Points, in no order, along strands that fork and pass close to each other.
Two points are linked if the straight distance between their rows is under 126.
pobo: [ -6   9   7 -15  27  -4 -54   4  40  -1 -17 -10   4  -3 -35  31  30  19
  84  57  -8 -31   7  13  -7   1  13 -21 -30   3]
Demu: [ 22 -18 -14  24   9   5  -2  18  26 -54 -13 -47  -4  -9  -9   3  40   7
 -88  -1  29  -5  57  69  21  45  26  31 -30  -9]
roveg: [ 33  11  11 -39 -30   9   2 -22  30 -13  48 -40 -22 -40   7 -31 -35   3
 -48 -19   9  47  32  36   2  32   8  20 -31  25]
samo: [-47 -54  22  38 -21  -4   9  23  11  14 -23 -42 -41  15  67 -39   9  -9
  31  16  -6  -2  14 -12  -5  23  -8  38  11  14]
Kilu: [ 10  18  16  -3  -1 -20   0  17 -13 -25  11  -4   8  -4 -32  42  -6  -5
 -53   0  35   4  26 -14   0 -20  17  76  13 -24]
debap: [  2 -30 -39   9 -13 -13 -21 -13  34  43 -30  35  22  -6   8 -22  -9 -26
  44  -1  21 -69 -28  -6  -3 -10 -35 -20  27 -10]
durop: [  1  46 -33 -11 -31 -30 -51  -9  16  33   3 -14 102 -12 -41   0 -51   6
  83  52  16   2 -33 -26  55 -29  28 -23 -24  -2]
silu: [ 10  27 -30 -22  12 -14 -20  -9 -39 -18  18  45  38  17 -25  52  -9  11
  -3 -11  21 -25 -36  -9  -6 -21 -27  19  -1 -10]
kika: [ 34  32  -8 -47  31 -42  -7 -16  -2  -2   1  15  32 -47 -38  10 -39  35
  62 -25  31 -18 -21  12  36  25 -31  13 -37  17]
nosi: [  6  -2   4  -6 -10 -32  47 -45 -60  33 -46  43   9  30  25  19 -82 -35
 -30 -11 -11 -10 -62 -58 -10 -57 -33  17  36   5]
Rolod: [ 16  -9   7   5 -61 -48   1   4  29  21   6 -19  16 -33  14 -49 -22 -12
  93  39  -9   0 -30 -31  60 -14 -10 -37 -35  21]
dumif: [-36 -61 -44   9   0  46  12 -10 -13   9 -54  25 -16  13  62 -15  15  -5
 -19  41  -5 -55   3   5 -39  25   9  -6  92   6]
befos: [ -33  -61   10    2   16   39   28    9   -2  -19  -34    6  -16   44
   18   12   -2   21 -102    4  -21  -31   48   53  -51   37   33   36
   16   -1]
Tasez: [-27 -26 -18   2 -68 -25 -31   7   2 -27  -5 -40   8 -20  -7  29  10  13
  50  37  14  11  11 -14  16 -17   3   3 -25  32]
tamis: [ 25  -4 -56  -9 -16  11 -46 -28  16 -22  35  -3  54 -19 -13  -5   6  22
  22   5  10  -4 -16  15  19  17  28 -42 -51  33]
pudi: [  1   6 -25  16  60  38 -17 -13  -6  22 -59  15 -20  35  86 -68 -23 -14
   6 -13   7  -4   0  10 -31  25 -24 -10  49 -12]
Miga: [ -3  61  29 -34  32  33  23 -21   2 -33   8   6 -31 -16  13  19 -15   7
 -35 -44 -30  40  19 -25 -58 -43  -7  38   6  12]
Bogu: [ 34  -6  18   0 -18 -21 -14  -8   9  31   0  43  25 -24 -31 -21 -45 -24
   3   2 -14 -29 -29 -48  21 -44 -14 -19 -24 -23]
milub: [ 15  30 -13 -39  54 -16  -3 -41  18   3   0 -10  16 -27  -2  30 -20   6
  90  -3  18  14 -20 -19  22   8 -39   1 -20   3]
Tol: [-11 -33 -28  31   8   6 -16  12   7 -40  25 -53   0  12 -14  25  66  32
  -7  22  -8  36  17  23  37  21  46 -10 -25  15]
ture: [ 27  50 -68 -16  57  43 -35 -39   3 -30  18  32  17  -4   9  21   1  24
 -10 -15  27 -14 -13  15 -12   6   5   2 -20  30]
Doker: [ 33  -8  38  21  53 -42  12  23  18 -10   3  24   8 -24 -34   6   5  31
 -48 -30 -21 -21  27  30  -7  -6   8  55 -26 -23]
Kogu: [ 37  26 -57  44  -5   3 -15   8 -25  28  13 -21 -20 -27   8 -32  20  -8
  44 -10  47  -2  13  18  35  11  -7 -50  43 -13]
Sogar: [ 25  32  51 -19  39  -6  11  21   5   3  12  48  -6 -24 -21 -15  -8  21
 -66 -58 -11  -9  43  22 -36 -17   6  37  -5  -7]
tete: [ 29  39 -66 -12  -5  30 -35   3 -18 -26  42  23  33 -21  24   8  -4  37
   5   7  27  18   2  15  28  30   5 -31 -22  31]
Gor: [-14 -38  53  40   4  -5  -1   7   0  10 -24  19 -16  -2  30 -34 -39 -16
 -22  -3 -56   4 -12 -55 -21 -22 -21  30 -31  -2]
Zud: [ -2 -14  26 -14  48  19  -5   2  53  16  42 -40  36 -18  10 -44  -4  -1
  -3 -13 -44  61  11  16  24  18  12 -10 -17 -33]
zadek: [  5   3 -15  36  56  31  -4  -2  30 -16  -2 -14 -13   9 -13   5  53  -3
  25   5  -3 -48   3  57  17  41  36 -21 -18  -4]
dulik: [ 34  56  57 -17  18  15   1   5   0  14  19   9 -28 -26 -21 -17 -29  16
 -82 -27  -2  29  50   8  -8   2   2  43  23 -45]
Pote: [-21 -38 -20  12 -20  -8  22   7  -4  52 -37  47   1  23  40 -19   8 -43
  53  -5   6 -56 -28  23 -24   7 -32 -28  57 -25]
gif: [-17 -62  30  33  -6  -5  29  27  20  -4  16 -30 -24  21  -6 -42  31  11
 -46  -4 -37  43   7  -7   0  32  39  -7 -31 -22]
fuf: [-32 -48  65  13  23 -41  43  18 -16   4 -23  14  -6  17  15  -4 -28  17
 -21 -21 -56   7 -10 -20 -39  -5  -6  45  -5   3]
Zare: [-26  -8  20   3  86  56  41 -29   5   1 -51  -2 -42  56  35 -27 -28 -19
 -56 -17 -19 -21  28  39 -55  36  37  19  20  -5]
butep: [ 43  68 -18 -50   4 -18  -6  17 -28  -8   4  46  59 -49 -27  25 -33  11
  50   2   0  -5 -50  17  55  -9 -25 -15 -49  25]
fot: [ -1  33  33  45 -11  36  38  12 -32  32   3  36 -78 -10   8 -32 -15  -6
 -36  -6  -6   1 -27 -31 -49  19  -6  -2  20  -5]
luz: [-20 -35 -33   9  23   6 -19  -3   5 -27  -4  16  27  29  45  15  49  20
  35   4   4 -19 -14   4   6  12  24  -6  24   5]
gota: [-23  17 -25  25 -57 -17 -24  43 -26  17 -21   0 -22  19  23   4  68 -21
  84  33 -12 -27  -7   8   0 -32  -9 -31  56   5]
fof: [ 17  64  12 -39  15  22 -30 -36  11 -18   4  21  -2 -30  -7  22 -28  -2
 -20 -17   0  35   5 -60 -36 -50 -31  38   6   7]
Zed: [-18 -12  -5  58 -21  29 -33  51  30  15  -6 -32 -26  14   4 -28  63 -28
  33  33  15 -32  22  24   2  -3  14 -19  21 -25]
biv: [ 24 -20 -12  15  39  18  40   8  -5 -31  27 -55 -39  17 -12 -19  18  22
 -45  -4 -10  29  32  79  67  58  46 -29 -38   7]
fidut: [-42 -15  15 -13  12  -5 -28  -6  52 -39   1  -5  31   3 -52  41  18  -5
 -11   8 -18  15  13 -17 -34 -26   3   7 -48  -3]
lok: [ -3 -32 -10  11  -1 -20  21  -4  15 -33 -10   0 -43 -13 -26  25  23  22
 -58 -12  -3 -32  -1 -10 -29   1  40  36 -21  45]
sito: [ 48  45  43 -70 -14  27 -14  -2  50 -30  51 -11   1 -76 -15 -12 -13  29
 -58  -9 -13  48  25  20   4 -11  14  28 -20  49]
magol: [  1   9  -9  24 -14  33 -44  -4  49 -10  35 -66 -17 -33 -65   8  48  17
  32  59  16   5  19   5  14  15  48 -27 -22 -22]
temok: [ -4   7  -8  14 -54 -23  -2  15  -3  29  16 -29 -28  -5   8 -14  61 -11
  90   9  -1   3 -24  11  14   3 -26 -52  24   5]
nos: [-10 -22   2  17  51 -29  18 -38 -12  38 -36  27  11  -7  27  -7 -50 -13
 -14 -42  -6 -24 -21 -65 -30 -21 -13  45  30 -15]
boduf: [-13  -8 -15   7 -57   7 -43   9  18   1  26 -80  10 -28 -21   9  42   2
  36  41  14  23  24  -7  18   2  10 -30   1  -8]
padum: [-30 -18  -8  29 -16  -3 -44  21  46  12 -16 -12  19   9 -24   4  70  -6
  85  45   1 -51  13  13  -2  -9   6 -12  10 -23]
sobor: [-12   4 -38 -22   2 -16  -7 -47  25  19  28  -7  33  22 -15 -13 -11 -19
  63 -23   9  18  -8 -14   7  -1  11 -46  -1 -13]
risek: [ -8  39 -21 -21 -27  13 -31  -3 -13   4  18  -1  20   7 -25  48  32  17
  72  33  35  28  13  36  18   7 -33 -47  -7  -2]
Vup: [-28  -5  34  -7  73  21  30 -21   9  15  -9  22 -22  27   7   3 -21   2
 -77 -47 -17  -9  21   2 -53   6  33  48  36 -11]
kade: [  0  -9 -18 -24 -37 -50 -31  23 -21 -48   5 -16  38 -18 -10  50  11  34
  36  18  13  27   5  19  53  -3 -10  13 -52  40]
rubib: [-53 -55  -8  38 -21  44  24   5  13  37 -39 -12 -42  33  75 -40   9   1
 -14  -6 -20 -36  11   2 -37  35   2  20  52   7]
nat: [ 44  30  12 -16 -18 -24  -2 -12  14  39  10  14  16 -44 -31 -26 -29 -17
  76  20 -19  -8 -53 -28  38 -25 -22 -48 -23  14]
buvi: [ -7 -23 -10  12 -13   2  40   1 -38  -4  -2   4 -42  49  27 -21  45  -2
   5   3  -9 -11  24  65  15  42  12 -77  21  23]
sipog: [ 77  35 -30  -2  47  37 -17 -19  -8  17   0  33  -8 -17  43 -25 -35  18
 -37 -31  16   2 -20 -14 -34  -2 -21  -6  25   0]
mubo: [ 17 -18 -23  -5   2 -65  22   4 -34   0  16  40  52 -23 -25  12 -17  24
  10 -15  23 -62 -47  -5  59 -13  14  18  -5 -13]
Sute: [ -1   4  18 -30  -1 -60  28 -33 -11  -8 -20   2  16   7 -42  51 -40 -16
  58  18 -21 -37 -32 -18  25 -34 -14  11 -65   5]
fefim: [ -5  21  -4   5 -17  45 -30  -4  43  -6  42 -48  15 -22  37 -36   3 -19
  42  28 -44  66 -20 -34   9  -8  -4 -40   9  25]
Bebo: [-30  22  -4  64 -11  70 -17  35  10  22   8 -26 -44  20  47 -72  49 -19
  13  28  -8  34  -2 -30  16  -7  18 -42  33 -10]
kufi: [ 18   5 -33   0 -32 -38 -22 -13 -20   1   2  -4  54  22   8  28  -6 -14
  70  33 -22  10 -51 -48  26 -69  15 -31  -6  -4]
lik: [ -1 -54 -23   9  19  12  32  16  11 -31 -38  -7   7  10   2  18  34  34
 -98  -3  25 -15  35  80 -10  53  46  28  -3  13]
Pubov: [ 11 -32 -31  29 -34 -24 -22   8   0  17  -5  17  31 -13  -9   3  14  -8
   0   8  36 -72 -13   8  13  21   6 -29   8  12]
pulig: [  0 -17 -10 -18 -54 -45 -23  -9 -10 -13 -12 -17  26   0 -33  35 -34 -20
 -26  -1  62 -15  18 -16  17 -24   1  43   9 -25]
kirus: [-12 -21  29  19 -34 -15  54  11 -48  27  16  -6 -67  -3  18 -25 -38   8
   3   0 -15  58   6 -19  -3  13 -19  16  11  -3]
gasez: [  7   9  55 -13 -75 -31  23  14  16 -10  10  -3 -33 -40 -62   2  -6   2
 -48  10  -5  -2 -19 -27   9 -41  -1  16 -47  16]
kefu: [ 11  50  51 -24  36  53   0   3  20   8  11 -18  -3 -55  29 -23 -56 -14
 -29  -5 -42  77  19 -49 -31 -24 -48  23  13  -7]
nobol: [ -2 -36  13  16  -6  26  11  -7  29 -16  18  -1 -30  -2 -33  -9  12  -2
 -63 -22  -9   2   2 -27 -20  17  33   5 -33   8]
kizar: [-25 -20  49  45 -47   7  65  18 -21  13  15  25 -67  -9 -19 -27  -1  -7
 -21   8  -8  25 -16 -43  -8  -5   7  18  -5  -5]
zadat: [-32  -7  -4  39 -47   8   9  20  -3  50 -29  28 -16  37  42 -36  46 -42
  56   7 -12 -22 -23 -22 -16 -11 -29 -20  55 -16]
redi: [-45 -39  10   5  42  35  46   2  -4  24 -29  54 -35   9  21   3   7   1
 -21  -2 -18 -46 -39 -32 -48  11  -3  10  64 -29]
Bober: [ 29  36  20 -31  33  20 -14   0  10  -7  23  -3  33 -46  32 -18 -46  17
  10 -14 -14  51   5  31  30  12 -36  -9  -8  24]
zem: [-15 -13  23 -20  19  27 -48  -5  28 -17   0  17  55  10 -22  20  -7 -37
   5  -9  -7   2  16   2 -34 -36 -25 -23 -15 -15]
zute: [  8  -4  29 -16  24 -31  26  -6 -34  61 -52  33  -1  -3  27 -12 -78 -43
 -26  -9  11 -47 -31 -72  -8 -42 -33  30  24 -23]
Gope: [ -2  -4 -34  18   9 -71  18  -3 -25  23   8   5  49   1  -9   3   2   0
  67   6  21 -47 -42 -18  51 -22   9  -3  24 -26]
givos: [-18 -21  31  -7 -51 -39   0  13  12  -9 -35 -14  15   3 -23  12 -53 -36
 -10  11  26 -30   2  -8  23 -19 -23  43 -33 -21]
suzu: [ 48  44  45 -30 -46 -24  21 -10 -19 -14  -6  19 -30 -26 -26   9 -41  -9
 -57 -17 -12  10   6 -36   0 -55 -17  53 -29  20]
Kide: [-47  -6  11 -14   8 -29   8 -31   8  -6 -18  21  37  24 -15  16 -54 -37
  -8 -11 -40  -1 -15 -78 -20 -70  -8   9 -23  -9]
sefoz: [  6   9 -77  69 -36   3  -2  22 -22  36  35 -36 -18 -10  -9 -33  64  -8
  56 -20  27 -14  -2  21  30   1  42 -72  64  14]
med: [-25 -36   1  17 -18  -5 -12  28 -29 -53  12 -27  -8  20   4  46  43  40
 -54   2  20  32  35  23  19  12  14  15  -4   6]
nuzep: [ -5  -1 -10   8   7 -18  47 -33 -63 -14 -32  32   0  31  32  39 -24 -13
  10  -5 -18  -1 -62 -57 -21 -38 -31  -9  52   3]
Fer: [-28   0 -50  21 -36 -41 -33   8 -43  13  22 -36  18   1 -35  34  42  19
  74   7  53 -30  -4  19  41  -5  13 -41  44   2]
Nedup: [ -8  28  48 -19   7 -11  25 -25  -7  34 -37  22 -28 -11  -5  -4 -62 -57
  11 -24  15   3 -24 -42 -24 -38 -55  10  12 -25]
tezi: [-27 -58   5  -8  33   5  38  -4  -5 -17 -22 -22 -35  36  25   4  35  22
  10 -19 -10  -8  10  71  -5  55  13 -23  -2  -5]
supi: [ -2  19 -23   6  52  17 -19  -9 -29  31 -36   6  16  41  64 -17 -27  -1
  14 -27   7  25  10  49 -19  21 -46  13  24  12]
fupe: [-13 -28 -46  48 -47  -2  21  26 -32  24  11  -9 -18  29  27 -11  71 -10
  28   3  19 -21   1  56  27  21  27 -69  63  24]
Paviv: [ 26  20  31  20  -3  15  31 -10 -12  46   3  40 -43 -25   5 -32 -24 -28
  -3 -23  13   8 -38 -53 -32  -4 -43 -18  11 -26]
doke: [ -3  40 -31 -27  -5  20  -5 -39 -19 -17  26 -21   0   7  14  57   9   1
  37 -17  46  36  -2  41  13  23 -35 -20  17  13]
Kegof: [ 10 -14   3  16   2  14  -4  32  66 -38   2 -38 -10  -6 -48   1  55  13
 -84   9  -5  33  41  44  -7  24  10  12 -51   1]
nevik: [-60 -37  39  10 -44  -1  15  24  18  -7 -12 -31 -59   6   9  -9  12  -3
  38  11 -22  17   6 -20  -4  16 -26   8 -21  21]
livu: [ 30  -4  28 -14  40  -8  51  15 -11 -10   7 -34 -61  11  13  -6  31  23
 -47 -16 -14  48  34  59  21  44  24  15 -41  24]
vem: [-15 -23  35  14  15  25  12  14  20  -7  40 -32 -14  11   7 -48  36 -11
 -11   4 -34  72  28  -4  26  10  34 -12   3 -35]
sunes: [ 17  18 -39  34  31  38 -32   2  41 -14   8 -52 -18  11 -59  15  54  12
   0  36  22 -50  24  41  15  29  34 -42 -28 -15]
Ketaz: [ 20 -18  21  32  14 -46  -3  30 -26 -12  35  -9   3 -29   4   9   8  38
  33  12  -6   7  -2  13  52  19  10  17   4 -22]
misa: [ 23  17  -7  32   9  47 -13  13 -30  21  -8   1 -64  32  67 -48 -43   6
 -60  10 -13  18  26   7 -42  43  -4  -5   0  23]
mar: [ 15  28 -41 -27  -4  56 -41 -11  29 -18  37 -43  36   1  41 -32  11  -7
  25  18   1  67   2  27  35  18   4 -50  26   8]
vokom: [-48 -71  49  19  21   5  75   5 -14  21 -26  26 -37  25  14 -11   1   6
 -32  -2 -43 -17 -13 -12 -64  22   3  25  31 -14]
poko: [ 14 -15  19  13  14  23  67  11 -20  -4 -17 -30 -92  17   5 -13  12  23
 -85   2 -13   3  42  63  -2  63  42  39 -12  20]
fano: [  3  -1  27 -26 -49 -20  11  12  -3   0  35  -7  -6 -30 -66   3  -5  -8
   0  -1  21  15   9  -5   9   8 -12 -16 -45  -1]
Semo: [ 27  36  -5 -34 -16 -28 -37  26 -16 -11  10  42  92 -29 -20  29 -50  10
  11 -14  14   8  -7  13  50 -29 -30  20 -35  11]
gariz: [ -4  12  43  -3 -63  11  15   6  12  22  -7 -15 -11 -10  15 -50 -35 -45
  36   6 -22  39 -16 -40  14 -32 -41  -7   3 -14]
nula: [ 66  57 -34 -20  71  28 -10  -5 -34 -11  15  58   5 -29  15   2  -4  22
 -27 -37  10   3   4  22   4  29   1   2  12  -4]
mupa: [ 35  19 -34  11  45  24  14   7 -36 -19  21 -22 -14  20  -2 -26   9  -8
 -20 -13  19   1  17  72  49  46  30 -44  16  -4]
rumob: [ 19 -33  19  14  27 -39 -11  38   6 -17  12   0  25 -43 -13 -12  17  33
 -14  -4  -5   5   8  -8  16 -11  17  46 -37 -23]
gefe: [  5  29  16 -38 -23 -24   8 -11  17 -38   7 -12 -14  -8 -60  76  29  11
 -35  -4  30 -44  15 -14  -6 -35   4  50 -17  -1]
zirul: [ -1   7 -28 -16  -3 -33 -17 -25 -14  -9 -34  19  49  27   5  44 -44 -38
  15  22 -24  -6 -48 -59  -1 -74 -17 -20 -12   1]
mela: [-31 -22 -18 -31  -5 -57 -11 -22  19 -18 -26  -1  57  23 -30  55 -12  -6
  61  10  -6 -42 -25   1  -3  -1  -4  10 -51  14]
sefe: [ -6  -1  17 -50   2  17  -4  -4  32 -46  26  14  27  15  -8  10   5   0
 -30 -27 -37  63  32  44  -4   8  -8 -41 -53  23]
Kurun: [  2  27   5 -57   6   2   1 -15  -3 -28  21  32  40  12   1  17 -29  15
  13 -24   3  45  11  34  12  12 -30  -9 -39  37]
duk: [-44 -24 -20  71 -51  20   5  39  30  18   8 -46 -46  11  16 -60  75 -23
  40   7   0  -1  29 -24  15  -2  29 -54  26  -3]
ner: [-12  10 -22  21 -23 -48 -29  23  -6  16  13   6  58  11  -7   2  51   6
  84   4  18 -14 -20   3  48  -2  35 -33  29 -16]
pagis: [ -3  14 -36  -8   8 -30 -50 -19   8  31 -28  13  59  20 -41  19  13  12
 106  60   8 -41 -23 -22  -7  -2  26 -31 -33   2]
Kasop: [-28 -65 -21  -8  27   0   3  -9   8 -12 -21  42  42  24  29   8   7  19
 -19 -11  -5 -42 -10  34 -16  37  15  10  30  -5]
tigu: [-23 -41  48 -24 -47 -37  20  12   6   0 -26  22 -11   7 -34  11 -31 -24
 -55 -14  19 -20  26   1 -26 -10  -9  63 -18  16]
tir: [  8  18   0  39  12  58 -29 -13  -9  52 -34  -7 -33  16  72 -61 -54 -15
 -38  -6  13  27  18 -21 -53  19 -22   8  31 -21]
nelog: [ 35  25  40 -20  -3 -18  11   4 -14   7  24  10   5 -51   5 -22 -51  10
  35   8 -16  33 -26   3  46 -12 -38 -12 -17  12]
pedir: [ 26  70 -48 -45  37   0 -39 -35  34  33   8 -20  68 -24  10  -3 -12  13
  89  20  20  31 -36 -26  12 -20 -30 -18   4 -11]
babet: [ 10 -30 -32  17 -28 -54   0  13 -49  11  13  36  34 -15 -29  32   4  21
 -30 -15  44 -63 -17  16  27  22   9  11  20   9]
sadan: [-18 -16  12 -35 -12 -29  -6  -1  42 -19  -9  -5  24   6 -78  57  48   4
 -31   0  26 -11  20  11 -28  -1  11  22 -39 -17]
muz: [ 49  34   4 -30   8  16 -23   4  47 -34  18  18  18 -59 -33   1   9  46
 -30 -12 -24  17  17  25  14 -10   3   1 -65  33]
Buv: [-18 -31  12   1  52  14  28 -11  28 -21 -12 -14 -43  22  -7  15  51 -18
  26  -8 -22 -30   9  29 -21  37  -2   8   1 -19]
dimo: [ -1 -18  49  -2  71   0  31  -3   1   7  14 -12 -16  26  12 -23 -21   3
 -54 -51 -36  34  36   8 -28  33  30  24  -3 -40]
kud: [ 23  33  44 -27 -35 -49  27   5 -57 -22 -15  38  -7  -2  -2  54 -34 -11
 -40  -3   1 -31 -18 -14  12 -52 -16  57 -16  13]
pupi: [ 24  22  -2 -20   5  10 -10  -8 -28  11 -24  66  17   0  -5  13 -10 -16
 -76 -16  39 -45 -15 -15 -37 -22 -15  21  50   2]
doli: [-27 -18  -5   1  27 -35  22 -20  -6  -2  11   1  15   5  -7  19 -38 -32
   1 -35  -9  -6 -21 -57 -16 -24  -1  31   9 -27]
dipi: [  2  50 -46   8 -50   3 -36  -2 -10  23  23 -54 -10 -21  12   6  49 -12
 115  49  13  24  -3  -4  28 -18   1 -59  47  22]
giba: [ 26   9  43 -24  56  46  -5   1  10  -1  25 -22  12 -40  21 -48 -23  -7
 -10 -21 -23  56  20   0  -1  -1 -14  12   5 -13]
Letu: [  9  16 -25 -38   8   6 -23 -32  44  11  42 -31  34  -6 -40  13   1  -1
  37   6  19  26   8  14  22  17  36 -53 -43  10]
Nutat: [ -4 -23  -2  22  -8   7  30  -5 -17 -37  -9  18 -33  -9   8  25  12  36
 -83  16  -4 -45 -17   0 -37  19  40  30  34   7]
Dif: [  1  44  18 -46 -47  -6 -15 -18  17  -6  32  -3   1 -10 -64  39   2   7
  34  34   1  21  11  20  -6 -16 -36 -32 -32  -1]
Gafo: [-12 -38   7  16  -9   0  18   9 -50  14  18   7 -31  18  21  -6  10  10
 -65  10  14 -18   8   4 -19  20  32  16  49 -34]
raf: [ 14  29  -9  -8  13   0   7 -15 -31  -8   2  35  10  12  24  25 -10  -2
  27  -4 -13  10 -36 -15  -7 -14 -40 -25  26 -12]
Kaben: [ -5   5  31   6 -44 -23  26   9 -45  20  15 -14 -50  14  31 -38 -20 -31
  48  -3 -11  41 -12 -17  20  -8 -46 -11  37 -15]
Dete: [ 24  12 -48  46 -13  35 -15 -12 -12  21  -7 -10 -37   8  43 -21  18 -17
   6  14  36 -13 -20  -5   3  12 -24 -23  64  -1]
firil: [  6  -1  -7   3  20 -13 -48  -2  24  42 -28  21  27 -14  -2 -30 -41 -31
  44  -6   0 -23 -17 -56   3 -44 -43 -11 -13 -25]
Fiser: [  7  27 -22 -58  11  -8   6 -39 -35 -17  -4  60  25   4 -17  70  -2  28
 -51 -12  14 -59 -19   5 -35 -22 -10  26  38  18]
Dor: [-40 -35  26  16  19  76  48  -1   5  -1 -32  -7 -58  52  23 -21   7 -12
 -88  10  -7 -19  21  17 -49  43  36  17  17 -15]
lokaz: [-34 -38  34  28 -45  -9  13  13  10  14 -41   0 -18   4   6 -26 -23 -31
  33  -1 -29  -6 -24 -49   8 -38 -15   8 -16   5]
kez: [ -5  52  42 -28  -4  23  -6 -20   3 -18   2   1  18 -33  -5  -9 -89 -25
 -33  -9 -32  71   1 -65 -18 -50 -30  31   7   1]
baruk: [ -5  10 -42 -15 -25 -36 -25   5  12  28  24  13  71  25  20 -32  18 -14
  61 -18  14  21   6   5  42   1  16 -28  11 -18]
tul: [ 35  -4 -27 -11  29  -3 -24 -15  32 -29  27  18  44 -26 -11 -17 -14  32
 -15 -28 -20 -12  -9  -2  15  12  21  -9 -65  28]
fuvo: [ -8  -6  11  -6  10  25 -51  -1  13  26 -20  32  35  15  -4  -4 -39 -28
 -23  -6  22 -21  15 -47 -37 -51 -36  -1   9 -25]
Ruz: [-14  10  67   0  55  -1  74   2   6   3 -13   8 -57  13 -14   7   6  21
 -88 -52 -36 -13  26   3 -65  16  25  89  -3   2]
vonuf: [  5  47 -51  -4 -30 -41 -38 -26   7  36   1 -18  55  15 -37   4   2  -7
 100  67   8 -11 -45 -43  22 -46  32 -55  -4   1]
niv: [-10   0 -30  35 -38  48 -22   3   2  13  23 -17 -13   4  42 -64   5  -5
  31  15 -17  66 -22 -58  -6 -23   0 -35  34   6]
pupo: [ -1 -26 -14  -6 -10 -28  -6  17  -7 -41   8  -1  30  10 -65  68  51  44
 -49   7  36  11  16  34   3   9  20   8 -37  23]
nitu: [-21 -21  59  12   7  35  43  37 -38  10 -12 -28 -94  34  34 -17 -23  27
 -62   6 -39  32  50  42 -23  45  -2  38 -18  27]
Zuru: [-18   2  23 -29 -15 -63  49  -7 -22 -44 -28   0 -11  -7 -25  59 -20  -7
   9   1 -20 -24 -17 -13  13 -41 -15  39 -32  21]
Teseg: [-29 -66  -3 -34  12 -29  32 -11  22   2 -26  17  35  21 -18  50  24  11
  22   2  -9 -62 -23  28 -22  17  -1   2 -11  13]
kuror: [ 12  34  42   1   8  56  24  29 -48  33  -3   5 -75  42  35 -30 -43   9
 -59   9 -43  32  38  35 -59  48   9   8 -15  10]
leno: [  7  17  47 -13  28  27 -10  18  19 -24  24 -24 -24 -24 -15  12   4  -6
 -55 -16  12  32  39 -26 -20  -7  11  78  26 -42]
gosa: [ -2   5  -3 -15  -8  28 -28 -18  -5  10  -2  10 -12  -7  -8   6 -10 -18
 -40 -12  66 -36  -8 -26 -42 -13 -25  11  27 -10]
Ris: [ 29   6  23 -15  17  48  -9  26  24 -56   0 -10 -14   6  -4  -3  27   2
 -52  -9 -20  42  49  71 -13  21   1 -19 -47  23]
musan: [-13  -1 -58  25  -3  56 -41 -28  15  15 -16 -11 -18  10  25  -1   7 -25
   6   6  42 -25 -13 -16 -38 -13 -22 -23  10   1]
riz: [  3   1  16 -13 -34 -59  -3  30 -33 -39  -3  24  60 -10 -16  21 -35  19
   4  19 -13  17   3  -4  51  -9 -24  20 -52   5]
Revug: [ 18   9   4   9  16   9  13  -2 -23  -7  15   6 -23  12  -1  11  27   2
 -52 -20  33  -7  27  38   6  43  25   2  29 -16]
Dakib: [-18 -14 -41  34   1   3 -11  11  -6 -20  11 -48 -10  28  44   4  57  21
  34   7   1  17  26  17  44  31  39 -14  26  21]
liko: [-18 -19 -78  37  12  27 -35   5   2 -21 -25  -4  52  32  34  -5  62  20
  33  19   9 -62  -3  24   4  18  52 -29  42 -14]

Follow the links from the first point to the second, and from the first to the third. Name the last point that the two ways share.
Fer / giba / vonuf: firil
fefim / nat / kizar: zute
Nutat / Dor / Gope: Bober
liko / kez / Kide: fuvo
dimo / leno / misa: Bober
sobor / Doker / musan: fuvo
buvi / gariz / doli: zute
lok / muz / fidut: firil
tezi / nevik / debap: gosa

A fork is a point with three links. Follow the links from the first point to the second and name the forks in between, in order.
vonuf / Zare: zute gosa fuvo firil nat Bober
Gafo / givos: giba Bober nat firil fuvo sadan Kilu
Buv / sito: gosa fuvo firil debap ner tamis
Ketaz / Letu: Kilu sadan fuvo firil debap ner
kufi / fuvo: zute gosa
gif / debap: giba Bober nat firil
Bogu / vonuf: firil fuvo gosa zute
nat / nula: firil debap ner tamis
lok / tete: giba Bober nat firil debap ner tamis

A fork is a point with three links, a tip a point with one. Leave the first point through the second and follow the links. Name the first fork or tip that comes.
Teseg / mela: doke
kade / Tasez: gosa
livu / biv: giba
Dif / fano: luz
buvi / tezi: pedir
mupa / biv: supi
Zare / Dor: Bober
mar / fefim: vonuf

Name the points in between on the shortest way along the links from the first point to the second, in order.
biv / zadat: mupa Revug Gafo Nutat lok nobol gif vem Zud giba Bober nelog nat Bogu firil debap Pote
duk / Pubov: Zed padum pobo pagis vonuf kufi zirul Kide doli nos zute nosi nuzep raf silu Fiser pupi gosa fuvo firil debap
sobor / Vup: baruk ner Gope mubo babet Pubov debap firil Bogu nat nelog Bober Kurun sefe Ris Kegof Demu lik befos Dor Zare
Pote / givos: debap firil fuvo zem fidut sadan gefe Kilu pulig
butep / Bogu: Semo riz kade Tasez boduf magol sunes zadek Buv tezi buvi fupe sefoz Kogu Dete musan gosa fuvo firil
Nedup / vokom: Paviv fot kizar kirus Kaben gariz lokaz Gor fuf
